Each row is a point on a landscape with many peaks, with its height.
From any point a climber steps to the highest of the 2 points nearest to it. It stops when none of these is higher. Distance is the straight distance between rows; heights are no part of it.
golo: [-36 -11  36   5 -20  19  21   6 -27   4  58  26 -40 -15  16 -41  -3 -11
 -31  14  -2 -25   9 -33  26   6   2  -7  25  -8  39  17   4  -7  -4  12
  15  14  -3 -42  37]  height 232
reg: [-38 -42  -1 -11 -13  -7  -7  28  -6 -25 -17 -13   3  -5  -6  13  -7 -40
 -30 -14 -45 -15 -11 -18 -19  -6  28   7   3  -6 -12 -28   2 -11 -19 -13
  18  -6  19  -6  -1]  height 388
puvod: [-11 -16 -12 -11 -15  14  13  23  -2   6 -15  -9 -27  15  18  15  11   1
  41  12  15  15  -1 -45 -13 -38  -9 -17  -1  19 -23 -21  -8   3  14 -35
 -32  10   3  21  11]  height 532
Tud: [-22  11 -16 -33 -16  18   0  -5   7  -5   9  15 -22 -39  37  21  36  -4
   2   6   0 -11  11 -14  -6  30  18  21  33 -26  -9  11  21   2 -27  33
   8  22  -1 -16 -20]  height 279
Ginan: [-17  11   9  29  14 -11  18  27 -34  19  -8  -5  12 -14  10  -3   1 -51
  -3  30  19  -3  -3  -7 -48  40  -3  11  20 -32  10  13 -14 -16  13  15
   3  32  15  -7 -14]  height 605
soner: [ -9 -10  22  -6 -29  12 -29   3   4 -19  14  33 -13 -35  16 -26  29   4
 -35  -2 -43 -61  20  -1   5  38  47  20  40 -25   8   1   6 -13 -27  46
  31   0  13 -26 -14]  height 161
Nibuk: [-35 -39  42  -7  -3 -18  21  24 -15 -22  19   4 -20  16   2 -33 -29  -7
 -34   2 -10 -33 -15 -18  15 -21  15 -31  23  24   6  -5   0  -9 -17 -22
 -13   3  -3 -13  24]  height 36
Sude: [ 40   0   9  -3  -8   5   0 -19  -1  30  11  24  -4   4   3 -13   0  36
  17  10  12  -2  10  -7  34  -5 -11 -28  10  15   5 -11   1  -2  21 -27
   9 -29  10  13   5]  height 360
Bura: [-37 -13  -5  -7 -11   7  10  -4 -16 -14  17 -14 -24   2  19  16  13  -2
  -9   5  10  14  11 -25  23 -10 -12 -11   4   2  11  -6  14   5 -13  -7
  -9  30  -6  -2  25]  height 208
tonun: [ 14  12   1  21  12  19 -22  25  -8  14 -16   6   9   1 -12  -9 -13 -21
  -8   1 -38   6 -14  13  -7 -12   9  26 -14 -15   1  11  -6 -12  18   3
  28 -29  12   7   6]  height 126
Zolo: [ 41  22 -18  14 -14  14 -36   6  16  11 -13   6  13  11  17   0  13  35
  34   0  -7   4  -4   6  17 -18   9   4  -3  15 -19 -19   7  -6  23  17
  37 -47  11  18 -13]  height 524
Sed: [ -3   9   4   9  -3  21 -11  14 -19  11  20  20 -29 -16  31 -17  12  11
  25   1 -21   2  -8 -26  28 -34   3   8  13   2  -1  22  14  -3  18   8
   2  -9 -23   2  32]  height 88
garir: [ 18  -4 -23 -17  13 -21  23 -11  23  -4 -11 -43   6  49 -14  37 -25  17
  20  -5  33  21  16  27 -21   7  -6  -1 -58  10  12   5 -12  -7  -5   3
 -31  18  -8  23 -33]  height 287
gekil: [ 31  17 -27  -1 -11  -6 -28 -23  23   9 -14  17   2 -13  42   9  23  41
  36  -3   3  -5  -2   5  13  15   9  -6  22   6 -21 -22  14  -2  21  12
  39 -25   6  -2 -41]  height 620
tepe: [-18  22 -31 -11  -4 -13 -18   0  26 -33 -31 -11  11 -16 -13  28  26  15
  -5 -11  10 -13  -8  31  -7 -11   4  -3  14   5 -45 -28  33  30 -17  25
 -11  31 -10  12 -14]  height 202
feven: [ 32  -7   2 -12  28   0 -27 -20   6  -6 -20 -30  32   7 -37  -3 -10  -4
 -12  -9 -32  13  -6  28  17   3  14  18   5  14  -2 -13 -11 -19  -6 -19
  26 -51  -1  -7 -21]  height 237
pobu: [ 22  -1   6 -17  19  -8  12 -29  11   6   4  -3   5  12 -25 -16 -18  11
  14 -18  14   4   8   7   0   0 -15  -1 -26  20  -8  25 -15   9  -3 -25
 -48  20 -39  10  -3]  height 269
barar: [ -5   5  -8   8   0  -7   7  -4  -5   5 -10 -24  25  14  -3  38   2 -22
 -26   8  15  30   6  12  -3  21 -11   9 -18 -20  33  -1   7  -6 -15   6
   9  19  26   9  -9]  height 261
fer: [  1  -9  -7 -34  -4   7  -5 -31   8   4   2  20   4 -23  -5   0  16   0
  -2 -22 -12   0  -2  -7  29  15  -4   0  15  16  -9 -10   7  18 -14 -21
  21 -13 -15 -16   0]  height 397
mib: [-35   9 -15   1   3  19   7   0 -20   5   8  12 -17 -13   8  20  17 -25
 -15   4 -10  27  12 -28   4   8  -8  26   5 -31  15   6   2   5  -3   5
  14  22   4 -13  17]  height 223
Bega: [ 29  -7 -25 -26  -3   2  34 -19  21   3 -15 -30   9  45 -43  20 -19  14
  29 -19  32  28  18  19 -17 -12 -26  -2 -67  19   7  -8 -30  21   9 -37
 -40   6  20  31 -28]  height 283
Lored: [ 42   5 -12  26 -20 -20  -5   3  36  -4 -19 -13  26  34  -5  -9 -14  51
  29  16  28 -16   9   8  -4 -33 -17 -27 -29  37 -13 -33 -26   0  29   3
  26 -42  12  34 -16]  height 540
nofe: [ 66 -12  21  -3  -6   3  14  -8  16  39  -3  11   5  24   7  -3 -18  33
  33   6   4 -15  15  -3  -5  22   8   2 -21   0  10  15 -14  -8  10  -6
  -8 -23  13  17 -23]  height 393
fatub: [ -8  25 -38  18  14 -24  14  14   3 -12 -54 -57  25   1 -14  25  -2 -27
  17  18  48  20 -17   0 -43   1 -14  -9  13  -3 -31 -24 -19 -10  27 -15
   6  14  10  22 -40]  height 252
keza: [ 18  -4 -13  14   5 -20  10   5  12   3 -17 -42  26  39   0  38 -21  -6
  -5   1  15  19  11  25 -35  17  -8  15 -35 -11  21   9   0 -16 -11  11
   2   8  15  12 -19]  height 273
kekan: [ 18  -3   3 -16   1   3 -28  -3   2   7  -4  15  -5 -15  41   4  32  16
  31   6  -7 -10   7 -14  21   6  18   7  45   4  -8  -8  -5 -28  10   0
  25 -20  -5  -4 -27]  height 747
kar: [-24  13 -20  35   2 -30   6  29 -12   2 -34 -24  11 -10  -4  11   3 -20
  -4  19  32   0 -25  -2 -37 -13 -13 -18  11   4 -29 -26  -4  -1  24 -14
   3  21  12  15   7]  height 274
rori: [ 11   8  11 -35 -19  26  17  -7  12   7 -17  12 -21   3  13  31  34   7
  25  -2  21  -9  27 -22  -5  32  20  21   6 -14 -10   8   5  12 -31  23
 -57  39  10   6 -19]  height 322
Vifan: [  7  -1 -30 -11 -12  15   6   6  23  -2  -2 -20  23  30 -35   8 -20  -8
  33 -25  -4  35 -13  24 -17 -39 -16   3 -66  26 -26 -10  -6  34  15 -20
  -7 -17   4  26   3]  height 348
lize: [-17   2  15   7 -23  33   0  26 -22  20   3  55  -8 -19  24 -13  19 -39
  -8  22 -30 -16  11 -40 -12  32  29  39  20 -43   6   4 -18  -7   4  32
  28  16  52 -21  -9]  height 564
keze: [-17  23  -5 -40 -15  18  16 -23  20  -7   3  14 -25 -23  30  30  52  15
   9   7  31  -9  21 -21  -2  32   9   6  16 -16 -12  -5  29  18 -32  30
 -31  47  -5  -4 -16]  height 299
poto: [ 24  22   5 -21   9  28  11  -3   0  31 -30  32  13 -13 -11 -14   5 -27
  20   1  15   8  -9 -19  -1  15  -3   5   6   3 -34   5 -21  24  -7 -28
 -45  25  -1  12   2]  height 662
Sedi: [ 30  12  18   4  10   3  20   7  -5  32 -34  13   9 -12   5   3  15 -21
  23  31  31   2  -1 -20 -14  54   4  10  21 -10  -3   2 -25 -14   1 -11
 -14  17  25   1 -30]  height 538
Kek: [-33 -15  26   7  35  -1   0  -6 -13 -41  16 -17  -4  20 -52 -43 -33   0
 -35 -16 -17   8 -21  22  30 -45 -19 -20   2  41  -8  -6   5  -5 -22 -21
 -46  13 -23 -18  41]  height 473
befo: [-46 -26  37  -7 -18  -2   4  28 -24 -32  22   3 -32  -3  17 -17  14   4
 -30   8 -25 -45  -5 -28  22 -14  19 -24  46  22   8  -9  -1 -19 -17  10
  -5  14 -14 -15  17]  height 45
gom: [ 24 -19  23   8   5 -25  12   0   1  26   4  -6   7  17  22 -11 -24  16
  10   5   4 -23   5 -15  -8  27   7  -5  -2   4  22  14 -14 -31   7 -14
   4 -27   3   6 -17]  height 413
sud: [ -3 -13   6   2  25 -14 -19 -22   3 -12  35 -21 -16   3  23 -12  -1  34
   6  -7   1  11   4   9  36 -24  -6 -13  16  27  25   6  17 -22  14   3
  13 -26 -42 -19  25]  height 183
Kazef: [ 19  -9 -39 -38 -16   8  14 -15  26  -1  14 -30  12  41 -46   9 -18  12
  45 -32  16  38   2  19  -2 -38 -16  -3 -78  32  -1 -14 -19  34  19 -47
 -19 -22  13  34 -20]  height 315
Tati: [-18  14 -14  -3   0   3   6   3 -16  -9 -17 -10  -6  -1 -19  37  28 -31
 -17  16  24  25  10  -9   7  17 -11  14  11 -20  14 -19   0  -8 -12   2
  -9  38  19   5  -2]  height 242
Nagi: [-46 -16  32  -7 -18   9  12   8 -16 -14  54  27 -26 -19  30 -28  11 -16
 -35   0 -25 -48  15 -35  -7  32  31   9  33 -14  24  19   6  -8 -15  36
  17  19 -10 -46  10]  height 243
makar: [-15 -29 -12   4  18 -19 -12  13   0 -16 -17 -34   4   1  16  13   4  -5
  20   2 -10 -11 -10 -19 -21 -13  18  -1  24  16 -21 -16 -17 -35   5 -11
  14 -14  -8   3 -17]  height 289
baf: [-21 -15  22   9  14  13   2  -5 -12 -20  30  13 -32 -16 -33 -42  -2   7
 -27  -5 -19  11 -13  10  47 -45 -19 -15  -4  14   1  -6  18  22  -8 -24
  -6 -18 -21 -14  54]  height 516
litad: [ 37  -1   4   2 -15   0   8  11  26  21 -15   8  10  31  19  12  -4  21
  32   7   9 -15  12   3 -31  15   4   3 -34   3  -6  10   3  12   1  14
 -20   2  13  33 -27]  height 371
nadop: [-25   0   7   5 -16  -2 -32  18  -6 -20   1  14 -18 -35  15  -9  34  -9
 -18  10 -23 -38   3   3  -1  19  33  14  58 -12   0  -1   0 -24 -15  33
  17   6 -10 -26 -19]  height 179
biri: [ 27 -12 -11 -31   6 -19   6 -39  28  -9   8 -26  -5  26   7  19  -8  53
  23 -14  35   7  19  19   8   8  -8 -15 -31  19  18   6  -8  -4  -2  -4
 -21   2 -18   9 -38]  height 310
vini: [  0  20  15  19  23  -2  -1  -6 -10  10  30  12   0 -13  -7 -20 -23   9
 -11  -1   6  10  -1  22  -1  -8 -17   1 -19  -2  13  41  13  16   3  18
 -21  10 -34  -4  23]  height 398
rezun: [  8  11  28  31  18 -16   3 -13  -4  -3  11  13  17   2 -36 -26 -24  15
 -39   4  17 -12  -8  41  20  -2 -31 -17 -10   5  20  14   2   8  -8   4
 -12   3 -13   1  24]  height 416
vav: [-39 -17  34  10  27   5   5   3 -22 -36  28 -22 -33  19 -34 -42 -14   0
 -37   2 -16  17  -6   1  60 -44 -17 -11  11  17  24   0   7  -5 -12 -16
 -33  10 -15 -17  49]  height 495
ligot: [ 15  11  14  43  10 -36   4  27 -13  13  -7 -17  22  15   1 -10 -16   6
  -7  28  28 -17   2  20 -19   0  -9 -10  -9  -1   8  14  -6 -13  16  15
 -10  16  -6  12   6]  height 445
ran: [ 35   7 -13  24 -11  -1 -21  -1  19  -4   4  -7  10  27  18   3   6  48
  24   9   3  -1   8  20  14 -29 -15 -23 -22  17   2  -8   5  -4  29  25
  23 -30   5  29   7]  height 489
fod: [-39 -16  14  -7 -19   4  -6  18  -2 -30  31  21 -38 -11  32 -17  15  18
  -8  -1 -28 -40  -7 -23  14 -32  16 -12  24  17  -7   5  22  11 -13  17
  -4  10 -30 -16  28]  height 55
sezar: [-34   7 -28  18  -7 -30  -2   1  -6 -19  -6 -22  17  -9 -10  12   1  -4
 -15   6  19   7 -25  10  -7 -14 -14 -38   9   4 -12 -29  16  18   2 -17
  24  12  -1   0  12]  height 301
Bul: [ 26  10 -19 -12  26 -15  11 -37  19  -2  16 -27  -6  22  -6  -2 -17  50
  35 -18  38  22  24  28   6  -8 -28  -5 -46  22  -2  28 -17   2  11  -4
 -45   5 -48  10 -21]  height 288
feb: [-17 -20 -23  -4  -6   0  11   0   2  -2  31 -11   1  18  -1   7 -30   0
 -11 -23 -23  24  -6   5 -10 -33 -11  -8 -51  -6  17   7  18  19   5 -20
  15 -22  -7  -2  34]  height 358
Gole: [ 16   3 -11 -15  15 -12  -1 -35   4   9 -10  -1  16 -22 -14  10  -3  -6
  -2 -16  14  15  -2  14   4  29  -5   3  11   9   1  -4  -4   5 -11 -12
   6   1 -15  -2 -20]  height 448
Pamef: [-26   8  -5  36  -3 -25   0  34 -19   2 -15  -9   5 -10  40  15   3 -35
  -2  38   9 -10   2  -9 -53  32   9  15  20 -53  14   1  -4 -24  17  37
  36  20  31  -7 -14]  height 632
pomog: [-32  26 -33   5  16  -7  14   7  -1   2  13 -11  -1 -32  48  15  -7 -21
   7 -16   4  14  -5   6 -43  21   8  13  -1 -32 -11  41  26  24   7  31
   7  35 -31 -19  -3]  height 363
lifun: [-13   5   1  37 -27   3  -9  38 -19  10 -12  29   7 -20  21   3  -3 -48
 -22  21 -27 -16  -1  -4 -37  27  15  32   7 -58  13  -4  -6 -17   7  36
  44   2  61  -7 -17]  height 599
Gosa: [  6  10   6  11  10   5 -19  -2   1   3 -13  25   1 -31  15  -1  29 -12
   8   7 -16 -27  -2   1  -8  52  37  32  44 -28  -8  -2  -1 -21 -16  40
  10   6   9 -18 -35]  height 158
Tini: [-38 -13  24  14   5 -18 -22  23 -33 -29  19 -13 -23 -22  14 -28  18 -24
 -30  31 -25 -35  -2  -7   1   2  23  11  69  -2  15   7 -15 -45   4  28
  25   5 -16 -35 -12]  height 198
lozus: [ 19  19 -22  16  21   2 -15   3 -18  25 -11   4  -4  -8  52   9   8 -12
  52  15   8  30   4 -19 -16  19   7  36  20 -25   5  18 -10 -28  41  10
  27 -15  12  -2 -27]  height 127
Ripov: [-37 -14   9 -22 -20  17   4   7   4 -12  12  31 -31 -33  15 -16  23  11
   3 -12  -4 -12  -4 -38  17 -23  -5 -23   4  19 -25  -3  13  34 -20 -10
 -31  20 -24 -11  33]  height 67
faku: [  1  15  20 -23  14  18   4 -10   0   5 -26  20  10 -15 -49  -6  11 -23
 -10   2  11   5   0  -4   9   7 -11   4   8  19 -17  -1 -12  17 -24 -17
 -53  26 -11   4   9]  height 751
nago: [  4  -3  13  14   3  17  20  -1  -3  15  33  12 -10  14   1  -1 -18   5
  -4  -6  -4  28  14   4  15 -20 -22   4 -50 -17  37  34  22  13  -1   5
 -32  12 -16  -1  39]  height 385
lepid: [  3 -31  -2  -2  30  -6 -25  -2   5  -7 -19 -40  11  18  -5   3   4 -18
   8  -5 -45   4 -13   1  -5  -1  25  28  19   9  -3  -8 -22 -44   4 -17
  33 -54  -3 -13 -19]  height 264
zove: [  3  13   4  11  18  26  -7  22 -24  17 -12  -2  11  13 -31  -9  -5 -39
  -6  10 -24  35  -4  -9   6 -29  -3  30 -13  -2   5  -1 -11 -14  17 -19
 -10 -16  15  10  15]  height 117
nutan: [ 14  -5  11  -2   8  10  19 -20   3 -10  44   5 -12  12 -20  -3 -35   5
 -22 -23 -20  35   4  15  28 -25 -11   5 -47  -8  42  26  29  22  -8 -18
  -3 -27  -4  -4  44]  height 373
gazil: [-35  -4  12 -28 -20  13   6  -7   7 -16  22  17 -24 -35  22  -5  14  -9
 -16 -20 -19 -30  11 -22  -2  29  22   5  19  -8  -2   9  11  11 -28  20
   9  21 -18 -29   1]  height 259
zugev: [  4   5 -41   2 -22  -6  21  12  31  -7 -20 -29  20  32   6  35 -20  10
  14 -14  21  12  -5  12 -56 -13  -5  -3 -52   3 -22 -15  13  32  10   6
   1   8  23  37 -14]  height 282
tazu: [ -5   7  16  45  25 -40 -10  30 -14  -9  14 -19  23   4  -5 -25 -35   7
 -24  19  -6 -37 -16  42 -24  -4   0 -22   5   5  11  26  12 -16   7  27
  20  -2 -20  -7  15]  height 461
niben: [ 36  10  -1 -25  37   4  -4 -40  10   9 -32 -13  24  -1 -36  10  14  -5
  19 -15  16  32   6  21   7  41 -10  35  -1   9 -11   8 -23   1 -12 -10
 -32  10 -18   2 -36]  height 528
faz: [-47 -22 -14  -2  -4  -8 -15  21  -1 -22 -18 -14  -9  -8  28  30   5 -40
  -1  -4 -38  -1  -1 -17 -43  -2  35  23  13 -26  -8 -16   7 -21  -6  13
  37  -3  18  -4 -12]  height 357
Diz: [ 11  21 -14  16  11   9 -18  15  -8  16 -15   7   5  -9  21  20   6 -20
  24  -1 -17  13  -3  -2 -20  11  19  28   4 -26 -12  12   2 -13  11  24
  15 -11   9   3 -19]  height 139
Lol: [ 12   5  15  22  14 -16   8  22  -3  29 -44 -12  26  -7 -12  -3  -9 -36
   1  26  16   3 -10  -4 -39  38  -1  15  10 -24 -12  11 -22 -16   2   0
 -13  15  19   1 -23]  height 574
kono: [  4 -14  -3  -3  15 -29  26 -10   4  12   3  -6   8  14 -27 -18 -33  17
   6  -8  29   5  -9  15 -11 -25 -33 -33 -37  25 -16  12 -22  22  17 -31
 -45   5 -20  11  19]  height 253
fip: [ 12  22  -4   9  13  38  -6   7 -29  22  11   4 -15  12  -3   6  11 -16
  27   2 -14  52  11 -15  24 -28 -20  34  -8 -12  10  20  -5   0  31 -11
 -16   2  -8  13  27]  height 107
medo: [ 35   5  37   1 -14  27   7 -13 -18  39 -24  44  12 -19   1 -13  20 -24
  -1  26  13 -12   6 -28  12  69  12   5  41 -30  10  -8 -32 -15 -13  -6
   8   7  38 -14 -24]  height 496
dek: [ -4 -42  44 -12  -4 -29  18   1   6  -2  19   2  -4  11   3 -33 -41  11
 -23   0  -9 -55 -20  -7  -7  -3   7 -37  -1  22   2   5   1   6 -21 -22
 -25  -6 -14  -6  17]  height 30
Muf: [  8  16 -27 -24 -13  -4  17 -19  14  -5 -22  -8  -3   1  -4  35  23  23
  20   0  50  10   7   7  -3   1 -26 -20  -6   3 -24 -26  10  22  -1  -3
 -27  35  -5  21 -20]  height 419
Let: [ -3  -2   4  -9   4  12   1 -16   0   6  25  22 -25 -12  16 -21  -5  21
  19 -15  -6  -2  -7 -14  22 -30 -10  -7  -2  20 -15  14  12  20   3 -15
 -19  -7 -34   0  35]  height 79
Muk: [-20 -16  27  41   9 -14 -11  36 -21 -24  35 -11 -23  11   7 -37 -28  -7
 -46  13 -25 -21 -15  27   9 -37  12 -23  16   3  37  18  18 -24   9  20
  27 -23  -2 -18  36]  height 483
kuru: [  0 -14  12  21  -8 -12   3  23   5  -1   5  -6  21  17 -13   1 -35 -21
 -40  -8 -29 -16  -9  25 -26 -13   1  -3 -36 -11  21   6  17   4  -7   2
  14  -9  17   0  21]  height 333
lod: [-22 -20  40   3  11   2  15  -4 -40  -2  42   3 -27   9  19 -27  -1  -6
 -13  22  -2  -7  15 -36  36  12   0  -6  44  -2  47  14  -8 -35   1  -7
   7  -4  -9 -27  16]  height 222
riro: [ 28  22 -27 -10  12   7  -6 -25  -1  30  -2  -7 -15  -3  35  25  17  30
  54  -2  16  33  20  -6   9  18   4  20   5  -9   7  22  -6 -19  30   4
  16 -12  -5   3 -33]  height 113
Minuz: [ 23  16  -1 -24  26  10   0 -25   3   1 -36 -15  26  11 -55   5   7 -17
  11  -3  35  24   6  14  12   3 -12   8 -20  20 -18 -11 -22  13 -19 -23
 -71  30  -6  21 -12]  height 635
lok: [  8  26  14   4  -4  42   3 -12 -27  25  12  40 -15 -16   3 -19  18  -9
  12   3 -15  31   8 -32  36  -6  -6  24  12  -7  10  26   2   9  10 -11
  -1  -2  -7  -7  25]  height 98
liko: [ 16 -10  26  -7 -16  -1   3 -29   5   3  19  32 -15  -9   1 -21   1  22
 -22   4   4 -27  -1   8  35   3  -6 -31  28   9  21 -15  -4 -10  -8 -13
  20 -31   6  -9   9]  height 334
tofur: [ -4  -6  -8 -12 -29  14  13   6  -1  14  -5  18 -10   2  11  20  16  -1
  24   5   6   8   5 -37  11 -12 -11 -10   2   0   2 -25  -7   7   3 -32
   3  -5  34  13   7]  height 472
limu: [-42 -16  22  16 -27  25  -6  24 -23  -7  22  39 -15 -29  14 -30   6 -53
 -46  14 -39 -37  13 -17 -16  41  32  32  15 -51  14  20 -24 -12  -3  40
  43  12  29 -43   1]  height 535
Viz: [ 14  14  11   2   2  15 -30 -20   1  -3   9  34  10 -34  -1   4  28  -1
 -21  -2 -20  -4  26  12  21  47  20  31  23 -29  27   7  12  -8 -26  52
  26   2  13 -19 -17]  height 138
muno: [  0   0 -18  -8 -25  -7  10  14  11  -9 -25 -17 -10  13  14  24  11  24
  30   9  31  -6   0 -11 -20 -27  -5 -15 -14  20 -31 -23   2   6  10  -9
 -16  10   7  32  -3]  height 475
Tedi: [ 16   5   8 -13 -15   8  12  22  17  13 -25  -3 -16  19  16  17  17  -6
  28  20  14 -17  14 -21 -24  11  10  10 -14 -15 -17   2  -2   7 -11  10
 -55  34  12  28 -18]  height 347
Mudim: [ 17 -20  14  25   9 -42  12   5  -6  19   0 -23  15  15   8 -16 -34  20
   5  25  24 -13  -4   6 -17   4 -20 -33  -4  12   8  13 -24 -22  26 -15
   3 -15 -12  -1 -13]  height 429
Boti: [ 22   7 -11  11  -9 -14  -1  -1  21   9   5   7  24   4  -1   6 -28   9
 -25 -19 -10  -9 -14  43 -21  12   1  -9 -45 -18  12  16  27  25 -11  22
  16  -5   9   9  14]  height 320
zegof: [ 20   0 -21 -14  20   7 -14 -28   7   4  -9 -12  37   3 -31  11 -26 -18
 -22 -33 -27  27 -15  36  -5  17   1  14 -27  -4   7   1   1   7  -7 -24
  37 -41   9  -7   1]  height 211
dak: [-31 -26   3  -9   3  -9   4 -12  -8 -22  30 -12 -17  14   6   4   6  23
 -15  -6   3   6   5  -2  39 -19 -15 -29  14  15  29 -14  12 -12  -9 -12
  -7  -5  -7 -16  22]  height 195
vosos: [ 25  22 -26 -21  -6  31   1 -35  -9  13  -1  16 -21 -25  22  23  30  16
  47 -14  11  47  22 -27  34   9  -9  21  12 -10   2   8  10   4  12  -6
  -6   6 -14   0 -17]  height 95
sabu: [  0  -7 -23 -17 -17 -20   4  -3  35 -23 -11 -16  25  29 -24  18 -21  24
   2 -20  10 -10  -5  26 -32 -25  -4 -16 -42  16 -28 -21  12  37 -21   4
 -27  11  -1  25   4]  height 257
punur: [ -1  -5  42  47  20 -27  -8  22 -12  -5  19 -20  -1  30  -8 -35 -42  14
 -35  23  -9 -29 -12  25   5 -27  -1 -21  -4  14  24  14   1 -23  13  17
   5 -24 -13  -5  24]  height 471
taf: [  6  31 -33  -3  20 -12  13 -12   5  10 -37 -30  26   2 -38  17   3 -15
  21   6  53  36 -14   7 -12   9 -31  -4   1  11 -24 -19 -28   0  24 -28
 -15  19   1  20 -34]  height 290
nid: [-14  14 -13   2  10  -5   3   1  -7   4  21  16  -4 -36  30 -10 -13  -2
  -3 -10   4  -9  -2   3 -20  17  -6  -3   1  -5  -8  29  24  23  -1  11
   3  20 -28 -13  11]  height 379
Von: [  2   5  -8 -20  -2  16  12   8  -8  17 -19  10 -10   1 -10  -7  13  -8
  39  -2   6   9 -12 -28   9 -31 -15   0  -6  21 -33  -1 -10  19  18 -32
 -47   7  -9  18  11]  height 591
puba: [ 10  14 -39  22  -9 -22  -5  13  21   0  -6 -12  32  14   3  25 -25  18
  -7 -12   6   1 -11  33 -32 -11  -9 -24 -37  -2  -8  -1  19  25  15  14
  31  -4  12  20  10]  height 306
tifot: [ 39  14 -15  14  -6  -9 -16  -7  32  -5 -15 -16  47  42 -37  -1 -16  39
   6  -9  11   8  -4  44   1 -26  -9 -18 -46  23 -15 -19 -29  17  14  -2
  23 -47  15  20 -12]  height 476
Leni: [ -9  -2   9  -4 -19  22  -2 -12  -6  -5  10  40  -5 -31  -3  -9  11   0
 -37  -9 -10  -9  -4  -4  38   9  -4 -14  22  -8  -1 -21  15  14 -20  -9
  23  -9  10 -14  19]  height 359
tafi: [-24 -19  -6 -19 -23  16  16  13   7   5  -8   4   1  -5   2   6  -1 -28
  -4 -11 -24  -6 -16 -29 -18 -10  13  -8  -2   0 -21 -22   1  11 -11 -38
   3   2  21   6   7]  height 427
tiv: [-27  -9 -16  21 -12 -12   4  17   8 -16  11 -15  16   7 -17   8 -22  -9
 -37 -18 -22  19 -22  28 -18 -34  -4 -20 -34 -11   5 -10  23  22  -3  -6
  16 -10  13   9  46]  height 346
lodel: [ 38 -11   3 -16   3 -21  -1 -38  14   8  17  -9  -3  28   1   3 -11  52
   6  -9  22  -1  20   9  35 -12 -14 -22  -9  22  20   0  -6 -10   2 -18
   1 -24  -8   9  -8]  height 332
Supet: [ 13   9  17 -15 -14  31   2 -23 -19  30   1  52 -11 -27  16 -23  32 -13
  10   6 -10 -14   7 -43  22  47  18  20  48 -20  -6 -11 -25 -16   5  -5
  21  -7  23 -20 -21]  height 550
fafu: [-17  -5  19  14  13  -6 -12   1  -1 -33   3  -2   7  -2 -42  -9 -13   5
 -31 -11  -5  -6  -9  28  20 -26 -15 -13 -10  11   8  -4  15  12 -29  12
 -31  21 -21 -10  33]  height 441
meti: [-24   5   3   6 -15   1  -1  -1 -17  -7   0   9  11 -17 -27  -1   3 -13
 -41   6   5   1 -16   6  16  -5 -22 -27   7   0   4 -18   7  12  -3 -18
  17   5  15 -12  24]  height 331
kere: [ 40  16 -14   7 -14   8 -27   9  34  -8 -16  -1  37  30 -34   4 -14  22
  -6 -20 -17   2   3  41  -4 -26   0   7 -52   6 -13  -8  11  31  -3  21
   0 -24  15  30  11]  height 418
Vek: [-31 -13 -29   9   3 -28  -9  33  10 -23 -41 -48   0  -2  12  34   8 -26
  15   6  -6   1 -16 -17 -48  -8  23   9  30  -5 -31 -31 -11 -20  11  -3
  25  -4  15  -3 -32]  height 321
roro: [-23  -2 -26 -26  -2 -23  -6 -17  34 -27  -9  -6   9 -10 -16  10   3  23
  -1 -28  10 -13 -18  26 -21 -12  -2 -17  -7  24 -43 -16  26  31 -21  -1
 -16   9 -25  10   0]  height 233
Vos: [-17  -8  20  19   8   6  -2   5 -14 -12  38   6 -22  -5  -9 -30 -21   2
 -40  -6 -24 -11  -8  22  29 -30 -12 -17   0 -10  22  17  32  12  -4   0
  11 -24 -14 -19  37]  height 498
zur: [ 14  23 -34 -11 -10  28  -7  11  19  -4  -6  -6  19  18 -31  17   0   1
  12 -29 -19  32  -6  26 -18 -32   0  14 -66  11 -21   2  22  36   1  16
 -12 -14  11  32  20]  height 380
tasum: [ 31  15 -31 -30   8  -6  -5 -16  17  12 -35 -12  13  -3 -16  23  18  16
  40  -2  44  19  -6   9   4   8 -11 -10  16  15 -29 -26 -12   4   9 -24
  -4   5  -2  22 -49]  height 350
gavar: [ 12  12  20  -3 -13  37 -19 -24  14 -16  35  48 -12 -49   3 -12  20  -3
 -34 -16 -37 -29  20   0  30  37  35  23  26 -14  21  16  12   8 -24  42
  38  -8  -4 -44  -6]  height 147
Zef: [ 20  -3  12 -26   9  18 -14 -23 -15  19  -4  27 -20 -19  18  -2  41  -1
  25   1 -15  17  11 -37  34  30  23  32  53   0  -1  -3 -27 -35   8 -13
   8 -14  -4 -14 -24]  height 628
nonet: [-24 -19  37  10  10 -15  -8  10 -40   0   2  -5 -22  -2  13 -26   8 -28
 -20  25 -11 -17  -7 -33  17  10  17  -4  64   0  14  -1 -24 -51  10  -7
  17 -19   4 -26   0]  height 210

Where does a climber stop that starts at each point below?
tepe: faku
Nagi: baf
tiv: baf
befo: Diz
pomog: baf
nofe: baf
Bega: Lored

Call two points neighbours if one is among the 2 nearest of the other. Go from one point of each pair to the other, from neighbour to neighbour, staying as high as possible. Name the lowest point that can't be avoided.
Pamef / garir: Bega
kekan / Pamef: medo
kekan / Lored: ran
faku / Sude: liko
